Each row is a point on a tangle of strands that fork, close into loops and nearly touch. The rows are in no order.
(in the rows, 128 means zero)
Points whose rows are less than 102 apart are linked; no others are. Some points are linked to none.
<1843>: [148 108  84 181 133 155 136 136 117 124 109 154 117 139  97 110 146  74
 118 156 120 119 133 144  81 134  93]
<1517>: [118 144 143 124 150  80 126 137 159 108  98 187 157 125 148 141  98 147
 199 178 152 126  71 145  90 168 160]
<979>: [131 113 110 141 144 159 100 125 158 110  85 139 115 120 112 159 111 168
 146 158 153 121 114 182  44 124 136]
<1305>: [166 166 106 113 130  70 136 175 153 119 148 130 171 186 194  75 138 143
 139 169 123 144  88 128 140 113  91]
<362>: [167 114 144  65 152 119 114 104 138  98 108  29 158  71 146  83 106 179
 102 133 119 139 101 127 153 125  95]
<1374>: [159 169 134 130  84 157 101  72 102 111 157  73 139 146 148 101 159 104
  94  80 107 149 126 125 149  75  88]
<42>: [138  82 123  75 137 103 140 110 131 153  99 124 139 137 196  83 119 130
 116 112 104 170  95  83 132 149 112]
<649>: [147 100 118 120 152 106 107 158 165 127  94 148 136 152 170 148 126 156
 183 166 154 143  52 156  72 122 153]
<1702>: [101 160 151 134 120 123 101 141 154 157 161 141 161 154 167 172 151 143
 140  86 155 147 123  93 119 107 148]
<1562>: [131 139 107 110 141 110 163 140 146 114 123 112 186 166 192  48 134 126
  88 141 131 182  98 123 131 125  83]
<1922>: [158  36 132  52 123 133 106  94 152 126  64 121  81 110 131 140 103 178
 165 139 105 128  94 139 119 139 117]
<1691>: [115  55 134  65 138 100 120 110 143 142  69 159 120 120 178 128 106 173
 178 141 116 144  72 113 127 171 141]
<187>: [104 103 115 158 107 174 125 157  36 145 118 119  97 115 110 129 156  40
  77  70 101 129 129 121 145 121 114]
<2138>: [ 75  82 135 121 171 163 128 141 163 160 118 160 121 125 124 192 126 149
 126 115 150 124 143 114  95 138 161]
<1847>: [123  48 103  92 143 140 142 120 151 142  66 153 132 140 164 105 115 120
 127 142 128 159  86 114  92 174 123]
<293>: [166 172 124 117 121 103 120 111 174 126 143 108 165 134 159 123 128 158
 160 118 139 146 119 126 111 119 114]
<799>: [119 108 135 122 142 150 119 106 126 143 154 109  91 114  40 186 128 147
 143 136 149 100 188 123 165 116 166]
<1390>: [100  48  91  99 116 137 134 132 175 120  79 173 102 120 131 157 117  97
 149 127 120 125  93 118  83 208 139]
<1615>: [ 94 161 109 162 142 116 163 116 149 126 128 177 158 125 141  89 106  98
 110 146 140 147 138 114 104 174 111]
<1752>: [168  91 127  96 134 148 123  52 100 107 109  78 153 125 159  79 126 129
  97 110  96 156  95 113 141  93  87]
<1184>: [142 162 161 106 124  71 103 142 151 130 147 157 163 153 167 151 143 153
 230 157 125 128  78 110 122 127 146]
<237>: [106 164 151 146 157  89 109 137 171 110 122 196 166 132 156 158 109 154
 172 162 164 117  87 132  84 141 170]
<1772>: [120  61 112 139 139 170 157 156  63 135 138 104 109 105  52 153 164  77
  87 114 121  82 142 152 165 116 168]
<103>: [183 195 137 107 122  60 111 139 183 107 163  92 197 148 137 120 135 175
 172 154 128 110  81 145 130 128 130]
<1249>: [ 97  81 111 160 138 211 131 139  60 139 128 118 131 132  99 130 164  76
  81 124 125 110 138 137 113 103 127]
<1768>: [ 84 138 131 148 144 108 181 221 111 162 144 173 103 133 138 143 145  86
 106 102 130 123 139 125 172 157 183]
<2271>: [134 117 136 115 159  69 132 162 145 110  84 172 139 123 146 116  85 153
 206 203 136 107  75 164 102 174 155]
<1680>: [162 207 125 128  74  66 112 156 162 108 190 103 153 185 173 104 154 144
 135 105 111 127 105 126 149  90 115]
<1742>: [ 85  91 107 139 141 158 142 160 147 152 110 169 131 116 113 149 136  75
 102 127 137 135 131 115 106 163 139]
<1597>: [169 143 134 124 103 147  80  75  91 118 146  93  75 123  58 128 139  98
 124 136 117 125 170 112 172  96 114]
<1697>: [170 108  86 133  89 120 127 139 101 147 112 135  73 129 128 113 131  44
 131 123  74 122 125 109 159 152 114]
<697>: [186 176 123 164  98  70 110 140 144 126 158 124 106 156 101 123 140 138
 158 157 121 101 161 116 161 111 105]
<1975>: [108 123 144 125 117 105 129 193 115 190 145 158 100 133 106 189 155 114
 168 128 123  94 146 124 172 130 201]
<1459>: [120 141 132 179 170 120 154 188 146 150 137 162 138 126  82 148 130 114
 106 158 154  85 160 137 130 144 159]
<814>: [ 91 154 157 170 161 111 120 140 192 117 119 167 174 123 135 167  91 153
 138 158 174 118 115 134  80 144 165]
<1395>: [169  98 143  55 140 103 123 105 154 121 114  48 168  92 149 106 119 197
 134 113 133 150  89 123 145 121 117]
<974>: [124 132 142 116 122 156  92  39 135  91 141 104 101  95  55 140 103 144
 142 136 139 125 150 101 150 126 122]
<623>: [ 94 139 148 147 153 137 181 145  27 141 157 127 109 107 117 111 149 113
  65  72 117 122 147 156 190 104 157]
<2057>: [165 147 131 175 135 126  99 134 161 123 141 118 129 118  65 153 135 153
 136 160 156  92 154 144 104 107 130]
<1341>: [108 118 137 142 130 175 124  43 110  99 121  98 176 116 145  95 114 132
 104 112 126 155 111 125  83 129  81]
<1293>: [129 130 147  86 146  64 147 141 148 112 107 131 172 110 184 110  92 191
 180 158 143 135  77 126 117 170 139]
<1877>: [156 155 114 124  86  81 125 160 123 151 140 143 108 164 184 111 139  99
 148 118  94 148 131 109 151 113 138]
<1046>: [ 97 162 113 163 126 140 141 199 104 161 141 159 118 158 163 117 159  85
  82  86 139 168 139 118 137 120 137]
<826>: [106  95 126 136 144 158 166 135  17 148 148 111 107 112  78 137 150 100
  82 106 116 107 139 158 173 101 157]
<708>: [141  87 110  69 150  94 143 158 137 153 100 146 143 149 209  90 111 135
 154 156 119 157  87  91 145 160 122]
<1523>: [ 93  38 123 103 101 186 115  78 120 115 115 134  70 102  74 173 125  82
 106 108  89 111 134 113 130 167 129]
<1086>: [137 134 122 164 132 162 112  95 103 109 139 107 131 119  91 126 138 108
 110 143 128 112 154 130 114 107  97]
<412>: [158 152 118  94 162  84 154 180 153 113 132  92 198 152 190  60 129 156
 108 164 123 145  86 133 136 128  91]
<1594>: [ 83  77 123 114 122 158 107 138 177 122 110 170  95 102  89 206 128 142
 154 144 122  95 140 159  99 162 159]
<111>: [ 87 132 112 147 113 142 154 118  83 130 126 154 130 132 158  80 134  47
  79  93 103 159 132  99 138 155 109]
<2257>: [113 150  95 144 114 130 161 156 115 131 130 167 124 151 172  70 146  57
  94 126 107 172 124 111 136 148 101]
<554>: [151  92 106 127 123 139 108 119 149 113  89 148  78 113  64 157 123 127
 161 179 124  96 140 162  99 148 126]
<1112>: [146 151  93 157  93 119 133 169  92 147 132 143  71 127 137 111 153  53
 114 101 100 126 157 130 153 133 131]
<116>: [126 142 157 129 132 165 122 125  84 163 169  80 125 126 100 155 164 143
  99  73 143 127 160 121 168  58 148]
<827>: [ 95 123 146 112 114  96 108 142 155 152 137 187 126 124 109 181 118 114
 194 151 129 107 143 100 133 161 167]
<314>: [150 193 110 191  87 100 114 191 110 153 165 123  66 157 123 128 161 129
 111 117 114 117 173 136 175  94 130]
<1277>: [143 106 118 125  97 161  90  64  98 112 139 117  57 108  35 141 127  87
 129 149 110 109 166 101 161 127 136]
<1194>: [189 145 106 120 126  75 137 153 129 135 130 127 132 139 147  77 134 131
 158 176  98 119 134 131 146 132  93]
<838>: [125 136 127 115 156  96 154 123 164 103  90 137 163 118 168 106  76 171
 147 143 163 152  75 139  80 157 128]
<36>: [156 160 147 111 101  83  84 125 160 139 156 124 150 158 150 168 146 155
 211 139 127 126 101 105 139 109 147]
<809>: [148 139 108 123 103 116 123  80 118 123 141 122 114 129 147  89 112 102
 118 116 102 151 150  98 151 118 103]
<2219>: [140  63 126  67 106 149 100  66 169 112  69 123  64 107 114 158  92 175
 162 146 113 124 107 151 117 160 125]
<518>: [138  97 130  79 173  81 124 192 120 127  90  98 149 108 184 100 110 168
 153 193 124 134  82 121 144 149 116]
<656>: [145 164 132 140 123 134 149  82 128  78 140  77 199 130 132  68 126 128
  94 137 120 143 105 161  95 126  69]
<937>: [142  76 116  94 137 129 141  64 127 140 104 130 138 114 160 101 111 120
 122 115 101 164 115  97 121 144 110]
<722>: [ 85 132 148 141 118 177 120  94  31 129 138  95 124 119 130 145 142 107
  75  67 115 139 144 111 165  78 138]
<1419>: [147  94 134  86 129 130 105  21 140 121 104  99 120 108 132 116 103 144
 142 118 108 155 115 100 133 133 107]
<857>: [123 206 143 199 117  89 128 210 135 129 179 138 133 173 139 116 147 125
  96 108 131 104 158 136 149  93 139]
<1495>: [ 93 115 127 138 145 158 163 186  81 183 126 147 121 155 146 133 166  97
  75  79 140 164 136 117 160 117 166]
<1020>: [128 125 115 182 129 186 114 118  75 126 134 117 133 142  88 116 155  75
  82 138 116 107 146 140 118  86  99]
<168>: [136 148 138 165 137  92 106 140 171 110 109 178 121 120  78 159  95 146
 178 182 140  80 150 156 105 157 144]
<1683>: [107  84 122 117 110 120 100 162 127 185 118 163 108 153 147 189 146  93
 161 109 126 131 121  92 126 152 173]
<150>: [ 69 158 152 160 163 153 169 171 126 159 162 146 170 144 141 127 143 115
  78 109 167 143 152 114 138 110 148]
<651>: [138 151 149 118 106 161 102 102 126 144 171  78 128 137 119 162 163 142
 129  82 152 146 149  96 147  82 128]
<66>: [141  75 138  70 163  87 126 167 125 134  73 103 118  94 156 104  93 181
 164 168 124 127  88 133 140 164 127]
<173>: [179 106 102 114 126  76 133 149 135 137 105 135 108 130 138 107 117 117
 177 181 106 116 125 132 142 149 103]
<910>: [116 122 121 118 150 117 151  94 153  94  93 147 118  94 140 105  69 177
 147 152 142 140 104 151  77 167 111]
<1833>: [132  75  92 117 112 133 127 133 153 144  91 163 110 118 129 137 121  80
 162 141  96 131 116 117 114 187 131]
<2131>: [ 83 133 135 139 143 106 141 142 154 154 125 181 136 118 130 164 107 127
 152 139 145 119 139  94 124 167 165]
<1045>: [139  85 108 132 104 160 112 176 108 165 126 128  76 120 106 164 159  56
 116  88 112 116 149 123 140 134 143]
<1116>: [108  65 132 136 182 167 189 165  93 172 145 131 139 123  95 145 159 121
  87 106 153 107 135 156 140 106 163]
<909>: [ 96  87 126 133 140 193  94  61 131  97 101 119 115 110 104 142 104 146
 117 137 122 133 115 152  72 118  99]
<1874>: [147 162 137 100  69 134 103  45 103 100 158  67 140 134 145 114 135 121
  98  69 107 164 124  93 152  89  98]
<920>: [ 65  55 107 116 134 150 137 154 168 139  91 171 116 127 131 172 127  93
 116 121 135 127 106 122  79 197 157]
<1413>: [169 115 121 112 156  89 132 185 132 130 103 138 154 156 166 100 124 161
 165 195 134 127  77 132 125 143 127]
<1101>: [102 134 129 171 159 113 133 167 164 120 117 180 136 106  84 156 103 116
 136 172 146  83 154 147  97 171 148]
<1555>: [138 175 126 163 120 134 128 141 129 144 164 120 126 145 122 149 143 125
 124 119 136 117 162 106 138 104 129]
<2059>: [159 176 146 127  86  83  93 151 140 156 163 139 108 166 135 157 156 146
 201 134 126 110 131 100 171 100 150]
<1209>: [155  96 143  68 138 113 120  85 159 136 123  80 161 122 181 113 115 187
 143 116 127 162  90 108 118 135 110]
<1163>: [116 187 144 146  96 168 102 133  69 131 156  99 126 164 157 100 183 112
  66  51  99 159 142 132 152  66 103]
<114>: [156 214 119 134  60  78 107 145 154 105 201  94 126 167 153 103 156 148
 110  79 110 146 137 135 159 100 108]
<2232>: [ 84 191 159 155 119 170 124 152  29 109 145 110 117 138 161 112 173 122
  55  55  98 147 149 146 177  66 111]
<2029>: [117  81 146  63 136  86 124 136 138 115  65 160  94 102 134 132  80 185
 213 171 131  99  80 181 120 177 140]
<1145>: [ 99 150 153 143 141 130 116 135 171 146 164 117 171 131 131 177 131 157
 130 110 172 123 138 109 116 105 168]
<996>: [108 178 119 167 127 124 157 127 117 121 148 155 143 128 141  86 114  89
 107 131 119 124 167 111 130 136 106]
<1682>: [156  98 106 123  83 146 100  72  99 137 117 128  70 101  80 135 125  52
 132 134  85 119 161 109 162 132 127]
<1361>: [ 79 193 142 165 128 143 164 122  98 118 170 125 162 124 126  94 141  97
  86  95 137 134 168 110 137 117 114]
<1261>: [178 142 122 122 103 160 116 100 100 109 146  84 151 163 160  70 158 119
 104 113  95 148 119 131 122  68  71]
<1088>: [126 231 139 150  65  96 108 140 124  84 197  80 113 155 138 109 151 129
  87  56 100 146 168 144 165  87 106]
<1402>: [ 98  58 136  95 132 164 128 164 160 127 129 160 102  98  55 207 148 151
 141 155 135  73 154 155 133 151 183]
<1820>: [204 157 126 149  95 136  88  79 113 105 146  85 104 144  71 117 147 116
 135 144 129 118 146 120 150 101  85]
<994>: [166  69 104 117 115 174 100  77 128 145 101 118  94 122 116 128 130  98
 132 136  94 132 124 126 106 122 105]
<1347>: [199  91 137  58 131  93 106 127 131 148  94 103 116 110 135 105 108 163
 179 164  96 121 112 114 180 124 114]
<1142>: [153  69 101 144  90 158 119 156 122 132 118 121  77 110  83 165 152  49
 137 111  98  94 145 121 141 144 139]
<2078>: [185 146 135  93 131  93 117 122 162  95 121  43 166  95 119  94 102 200
 145 154 150 118  92 169 118 140 110]
<1660>: [126 173 108 149  95 135 126 155  71 119 139 142  90 141 164  89 154  79
  89  88  90 152 156 125 160 105 103]
<546>: [ 76  64 118 145 136 184 151 121 109 131 127 145 115  95  95 144 133  83
  97 117 112 115 150 115 118 167 140]
<1575>: [ 80 117 111 145 120 170 147 131  56 138 124 147 112 112 132 118 143  40
  75  89 100 147 140 107 141 158 129]
<1636>: [ 96  76 117 144 158 202 112 109 134 119 112 137 124 111  89 166 118 126
 101 140 130 124 144 152  77 125 124]
<711>: [191 129 121 107 147 109 126  82 134  86 105  61 133 100 106  91 104 177
 132 151 138 128 107 163 120 130  79]
<1595>: [109 171 131 129 125 115 121 147 143 151 153 134 153 172 213 130 149 130
 122  87 139 175 118  83 124 113 133]
<275>: [117 156 125 141 127 164 121  78 123  93 140  90 205 132 137 107 130 128
  94 104 134 142 109 132  75 110  77]
<545>: [102  53 116 146 135 191 137 129  93 124 135 112 106 109  47 168 144 101
  96 149 113  78 150 150 141 116 139]
<1318>: [174 111 143  76 133  94 121  89 164 109  94 107 125 103 127 122  91 191
 183 142 149 133 107 137 126 139 121]
<660>: [148  89 122 107 138 124 132 128 144 102  74 104  79 107 134 128  83 201
 162 167 152 117  66 199  79 127 131]
<2153>: [177 157 132 141 126  75 111 116 168 113 102 146 123 117  88 140 103 168
 195 190 158  85 132 159 110 146 128]
<221>: [136 190 132 181 115 121 114 180 121 147 175 128 114 154 147 119 155 126
 104 111 124 116 157 128 148 101 125]
<1527>: [159 155 126 158 134 124 111  93 167 108 129 109 148 115  89 139 112 161
 149 147 149 122 142 150  81 119 111]
<912>: [105 121 156 124 149 169 102 109 166 127 142 111 124  95  79 205 124 174
 138 132 167 109 158 128  95 114 143]
<968>: [ 84 135 147 168 187 158 145 160 150 143 134 157 171 136 130 152 120 127
  88 125 176 126 138 123 102 127 151]
<196>: [ 97 170 103 143 117 100 146 159 141 151 132 178 138 185 186  93 134  71
 115 135 141 170 116  99 129 141 125]
<1775>: [ 97  67 110 125 142 206 113 100 116 114 116 123  93  99  53 175 138 118
 104 143 113  94 148 153 106 134 132]
<393>: [ 88 125  93 169 133 170 154 168 125 139 117 173 122 128 114 114 139  52
  87 138 145 138 145 117 112 157 128]
<195>: [138 111 141 107  95 139 116  33 141 116 124 112 108  99  97 126  96 127
 143 116 116 145 147  94 152 136 104]
<1882>: [ 65  74 138 105 145 174 164 112  84 160 129 127 123 132 131 150 157 127
  82  74 138 138 144  93 134 108 166]
<1127>: [149 105 111 131  82 147 112  99  89 143 120 125  73 120 118 124 140  59
 106  96  79 141 147 104 171 119 128]
<1743>: [ 95 201 154 156 115 141 143 122 127  99 181 102 185 130 146 111 135 117
  83  81 146 128 155 116 132 110 116]
<1629>: [128  63  97 101 131 147 135 107 153 103  63 139  73 112 132 132  87 165
 140 159 135 125  84 184  62 157 119]
<1944>: [ 97  84 127  99 130 120 102 126 174 126  88 186 113 131 148 184 110 150
 191 159 143 119  93 142  78 172 169]
<1198>: [147 217 155 193 125  78 121 172 171 121 176 136 165 163 132 126 128 137
 125 142 138  95 155 122 145 119 130]
<1076>: [127 157 117 153 150 115 168 115 142  93 104 147 171 131 153  76 103 118
 115 158 140 145 135 130  90 160  93]
<73>: [110  60  90 118 131 174 127 130 159 107  70 158  77 118 109 152 109 124
 117 156 120 115 104 180  59 169 114]
<678>: [187 171 114 161 106  63 132 162 151 126 149 133 134 169 139  80 137 124
 141 162 109 107 134 135 139 119  86]
<1447>: [112 117 132  93 109  95 119 127 143 159 124 162 133 167 190 165 127 129
 186 116 118 157  98  75 131 150 153]
<732>: [127 216 143 154  74 108 119 115  93  91 182  83 120 132 132 105 139 112
  85  85 100 133 164 126 167  95  99]
<1778>: [ 91 139 139 152 146 125 151 129 140 150 150 154 132 100 111 139 107 116
 130 126 143 112 182 101 129 144 156]
<1679>: [120 143 153 126 161 104 173 180  96 183 171 148 128 129 119 161 153 155
 113  93 151 119 133 142 178  96 194]
<998>: [ 98 151 136 167 111 190 118 122  68 131 133 113 151 167 153  98 165  92
  78  79 121 160 134 116 132  75 105]
<1195>: [ 94 128 136 145 131 183 128  98 104 134 113 131 166 154 168  94 150  94
  84  99 130 160 126 103  94 110 106]
<1245>: [133 117 105 157 157 181 128 130 140 118  94 140 161 147 138 107 128 101
 106 143 156 157 100 153  61 122  97]
<834>: [129 182 130 124  74  96 122 125  99 148 135 144  69 116 162 132 122  99
 119  83  81 151 164  96 179 121 132]
<673>: [133 153 152  89 140  53 118 150 144 116 141 140 186 158 190 119 129 171
 193 159 127 139  62 112 127 151 141]
<630>: [115  82 117 125 165 133 190 188  99 179 148 147 125 137 107 165 151 126
 107 104 156 110 137 145 157 111 189]
<192>: [117  82 151  85 135  72 116 153 128 114  76 170 118 120 142 135 101 161
 229 193 135 111  60 170 103 176 157]
<507>: [113 115 127 122 103 117 113 170 114 187 143 151  88 142 128 187 150 107
 148 100 114 120 158 107 162 122 174]
<1650>: [106 180 151 142 134 101 148 188 112 163 176 131 113 140 138 164 138 150
 114  94 151 111 153 108 174  99 177]
<693>: [136 155 105 162 142 134 153  99 140  80 108 136 179 130 131  53 110 118
 103 147 146 140 109 152  78 127  72]
<1542>: [104 178 155 145 148 121 174 135  34 126 167 122 125 117 114 112 137 152
  82  68 124 128 150 161 196  93 152]
<189>: [101 197 160 160 124 119 152 124  48 107 185  90 132 114 100 113 151 137
  72  81 131 115 168 143 190  86 130]
<1770>: [154 154 141 158 119 131 107 153 126 164 157 116 103 135  77 161 168 125
 136 132 142 107 170 119 158  91 143]
<1677>: [170  98 116 125 148 133 130  84 132  91  89  91 107  93 106  88  82 175
 135 168 123 125 102 180  92 131  95]
<1923>: [ 96 171 126 134 105 134 134 153 111 147 130 151 129 172 193 109 157 103
  86  71 131 192 145 101 136 102 115]
<917>: [104 145 114 126 129 147 159 117 132 119 125 136 188 161 185  71 132 107
  90 109 138 186 112 116 105 125  93]
<1126>: [ 99 127 151 174 192 164 149 153 125 136 150 136 169 125  89 135 144 130
  77 124 167  93 155 147 111  97 142]
<324>: [ 92 203 149 157 143 132 163 199  92 139 190 140 146 156 154 111 158 143
  64  65 143 141 154 155 173  83 142]
<1516>: [129 146 130 127 102 148  97 111 122 158 140 112 105 127 137 157 149 125
 130  95 121 142 164  97 138  91 134]
<1837>: [ 89 129 130 145 143 136 172 138 105 157 159 145 118  99 104 151 125 113
 107 104 138 117 170 113 153 130 156]
<169>: [128 126 125  96 156 110 146 135 150  96  89 101 173 108 168  84  89 187
 117 141 166 152  74 164  78 146 113]
<772>: [116 120 128 119 126 124 129  73 158 122 108 142 116 103 140 133  89 153
 148 128 130 138 136 107  93 155 122]
<1540>: [ 87  88 137 129 150 177 152 151  67 188 139 124 116 129 138 154 162 118
  76  68 138 143 145 115 149  98 170]
<1251>: [ 84  43 114  94  93 170 121 128 160 132 107 150  81 105  77 194 129  88
 134  98 106 101 150 102 133 186 143]
<1536>: [163 209 131 172 112  81 131 117 169 102 168 115 179 142 119 108 119 137
 120 140 132 100 155 134 126 125 101]
<193>: [113 100 126 166 159 118 182 201 125 145 158 158 126 114  71 151 136  79
  91 147 143  79 145 150 149 154 181]
<2157>: [135 106 144 104 102  98  95 126 159 146 103 180 110 122  98 181 115 138
 230 165 133  98 129 137 142 168 150]
<181>: [185 139 139  90  97 108 110  59 150 112 137  90 120 110 104 114 102 144
 173 122 133 144 140  91 170 127 113]
<1983>: [193  93 102 120 121 142 112 109 122 140 104 107 124 137 128 117 135 113
 142 151 110 138 135 133 109 113  99]
<477>: [127 116 114 112 108 123 105 136 144 177 128 155 121 166 178 158 149 113
 164 116 120 144 110  77 129 118 154]
<1852>: [153 106 121  93 115  74 112 138 145 142 105 161 119 119 110 137 101 134
 216 176 119 109 119 127 144 170 127]
<2252>: [124 111 138  96 110 144  91  86 187  96  94 141  77 100  93 183  94 197
 178 150 156 123 129 155  90 126 147]
<205>: [201 119 148  53 111  84 114  87 140 130 117  93 122 123 122  94 119 166
 173 148 119 136 124  98 199 122 113]
<2119>: [ 66  76 141 127 163 191 144 112 122 153 126 138 127 125 118 163 141 137
  92  95 153 134 154  99 105 123 144]
<1105>: [126 146 138 158 136 152 110  66 155  86 127 102 144  87  82 135 114 159
 127 141 152 110 132 153  82 126 109]
<1217>: [122 170 160 188 145 129 152 116 133 103 172 112 161 109  62 125 126 149
  89 130 152  78 176 134 130 117 123]
<698>: [178 168 137 133 142  67 121 149 168 104 131 124 176 141 138 115 111 175
 181 180 144 106  84 155  98 143 131]
<1581>: [187 127 102 135 111 138 120 123 102 131 131  98 129 161 152  90 150 104
 121 141  92 142 120 125 130  86  75]
<1043>: [146 110  98 155 133 169 128 113 114 118 107 143 150 149 121  82 134  79
 102 151 122 149 121 134  94 119  79]
<1073>: [114 197 148 152 129  87 151 189  88 145 167 143  95 121 131 135 149 135
 105  90 119 121 173 122 198 112 165]
<1229>: [200 138 124  93 123 104 136 121 141 108 140  62 154 133 153  77 133 145
 123 145 101 132 115 124 154 110  79]
<53>: [167  95 111  97 165 103 109 175 143 141  92 146 145 155 172 123 128 149
 186 190 129 142  59 146  97 134 138]
<329>: [140 107  95 139 155 150 123 149 161 125  86 155 139 145 152 116 126 120
 130 161 153 159  91 160  54 130 110]
<1139>: [116 195 145 161  97 145 111 101  60  94 171  88 138 124 120 115 142 102
  79  92 109 120 157 124 172  86 110]
<2246>: [ 99 135 157 134 164 148 124 116 167 143 152 107 145 111  98 181 128 180
 126 110 167 118 149 118 117 114 161]
<692>: [151 122  87 140 121 113 146 134 137 132 115 162 120 129 136 107 109  90
 150 158 107 125 142 119 121 159 120]
<704>: [189 154 136 124 136  60 120 143 161 101  96 108 136 108 110 120  92 192
 184 187 145  97  95 170 114 145 126]
<1963>: [181 178 147  83 112  58 120 129 175 102 146  59 195 109 138 107 117 195
 157 143 143 117  86 148 148 153 122]
<575>: [ 77  64 114 100 133 166 119  53 143 113 108 147  85  99  99 156  96 114
 121 132  93 116 140 123 104 186 127]
<1905>: [120 180 133 132  79 121 153 100 101  87 155 104 172 160 172  67 128  89
  81  98 105 154 128 134 137  98  87]
<1200>: [143 156 132  87 106  87 166 104 150  92 152  83 191 134 185  60 128 141
  97 110  99 151 124 124 142 139  91]
<2296>: [ 99  97 119 159 163 192 155 156  98 154 152 138 137 138  93 138 154  90
  86 128 149 117 153 147 117 107 141]
<529>: [166 120 146  91 104 133 120  32  96  95 142  62 163 130 153  83 122 122
  92  96  96 150  96 106 149 100  78]
<1519>: [ 99 147 161 140 147 170 155 140  77 150 164  93 156 141 138 128 155 144
  90  65 142 134 140 130 148  69 155]
<2262>: [ 75 110 153 138 171 141 119 142 183 121 113 169 132 109 119 191 108 166
 139 142 168 107 131 138  80 142 175]
<223>: [191 160 117 132 101 132 104  82 141 107 155  70 133 132 104 111 138 133
 135 130 124 130 139 123 127  99  90]
<297>: [ 79  91 127 114 130 139 130  71 163 120  88 165  87  89 116 158  83 141
 151 133 117 117 148 117 101 193 134]
<1639>: [133  46  90 110 125 181 114  97 125 121  75 141  98 119 119 121 123  98
 120 147 112 134 107 149  74 145 111]
<802>: [142 122 138 115 120 145  86  95 178 122 114 118 113 122  80 187 122 174
 181 141 159 118 137 141 104 102 145]
<2010>: [ 76 151 126 170 156 124 151 216 132 169 143 193 141 147 133 144 131  82
 107 130 151 125 131 108 144 151 174]
<411>: [102  80 112 164 165 161 174 180 117 134 140 146 124 114  55 137 132  77
  87 148 137  79 155 148 124 173 159]
<440>: [142  93 150  64 129  89 119 103 161 115  77 128 105  82 131 137  72 210
 203 158 142 119  97 149 139 178 138]
<723>: [142  86 137  90 166 104 125 174 118 113  61  90 101  96 144 104  87 194
 158 184 147 117  64 174 111 135 135]
<766>: [111 137 133 158 138 169 119  56  98  93 131  98 141 104  80 122 104 123
 113 150 127 117 145 129 109 124  98]
<118>: [140 137 109 120 118 112 140 100 147 128 118 146 133 117 140 122  99 124
 156 151 126 131 147 116 112 155 123]
<1260>: [131 180 115 158  91 129 139 126  83 105 141 131 136 171 171  53 149  76
  85 104 105 163 139 133 129 101  77]
<862>: [ 90 144 129 158 135 124 186 182  89 159 146 154 103 115 116 129 140  79
  92 101 120 118 166 116 159 155 161]
<2120>: [191 184 134 129  90  92  84 127 153 137 148 115 104 163  96 143 138 145
 188 155 136 110 147 109 159 111 116]
<2215>: [107 207 133 139  72 114 147 108 137  83 180  96 186 146 165  81 152 109
  88  86 113 148 137 139 130 112  99]
<1274>: [148  48 120  67 144 121 108 113 146 151  66 127 105 116 162 147 110 176
 170 148 120 135  79 130 108 152 145]
<1880>: [145 100 116 130 151 171 109  49 118  85  93  96 122 104 115 108  97 161
 124 141 131 143  99 169  78 121  80]
<712>: [160 185 129 129 114  62 130 173 162 112 171 139 169 183 191 111 141 151
 155 137 114 133  81 124 135 109 116]
<936>: [147 133 145 164 154 138 116 150 147 149 146 111 118 127  64 179 158 149
 123 153 158  85 170 138 128  92 141]
<12>: [ 80 147 134 146 146 119 140 165 158 146 139 199 152 142 156 149 124 101
 137 139 155 136 116  88 121 148 162]
<578>: [127  94 126 124  95 170 108 141  68 167 122 122  65 110 117 146 159  58
  85  69  85 140 141 111 152 117 143]
<1667>: [109 203 149 171 130  89 158 175  72 124 174 136  88 125 129 106 136 129
  80  96 110 121 189 147 186 122 138]
<46>: [115 130 146 130 121 149 109  82 120 129 143 111  98 109  67 165 118 138
 146 123 144 117 187  98 157 108 136]
<1790>: [103  69 128 115 141 145 147 134 144 132 139 127 104 103  29 177 141 152
 137 151 143  76 163 153 153 129 169]
<1443>: [ 78 151 163 145 162 147 181 152  93 165 163 126 159 133 152 132 145 143
  88  68 171 145 147 117 158  96 158]
<91>: [115  83 126  80 128  92 127 107 138 150 101 167 129 137 168 143 118 136
 192 132 117 152  97  84 120 175 152]
<1949>: [138 106 101 126 152 139 104 153 166 128  82 172 130 138 146 146 116 138
 150 171 169 139  87 165  58 132 146]
<1971>: [150 169 114 166 137  93 118 167 158 129 146 160 151 155 147 129 129 118
 150 166 136 128 117 116 103 118 129]
<820>: [161  92 144  75 151 132 119  62 122  92  98  65 152  85 144  67 100 152
 109 132  98 137  91 124 151 109  79]
<219>: [ 73 194 154 136 125 144 133 178  60 115 160 121 115 136 165 114 160 141
  59  47 117 163 162 145 174  87 135]
<907>: [141  90 141  88 118 137 117  64 168  93  87 122  70  95  86 143  81 178
 175 151 126 122 128 154 104 151 117]

A fork is a point with three links, a tip a point with one. Leave the first point through the second and follow the links. Name the first fork or tip that comes.
<1667>, <1073> => <2296>
<2296>, <1116> => <1667>
<1249>, <1020> => <1555>
<2246>, <912> => <1975>
<1361>, <996> => <1341>
<732>, <1088> => <324>
<1594>, <1402> => <195>

How many points has the smallest loop of links through each point below? Write - if it is on no loop.
<1772> => -
<1249> => 19
<1837> => 7
<838> => 15
<2157> => -
<518> => -
<2119> => -

Name the points in between on the shortest way along the links from the first point to the second, in order.
<1768>, <1194> => <2010>, <12>, <2131>, <827>, <2157>, <1852>, <173>
<362>, <518> => <820>, <1752>, <529>, <1874>, <1374>, <1261>, <1581>, <1983>, <994>, <1639>, <73>, <1629>, <660>, <723>, <66>
<1318>, <2138> => <440>, <2029>, <192>, <2271>, <1517>, <237>, <814>, <2262>
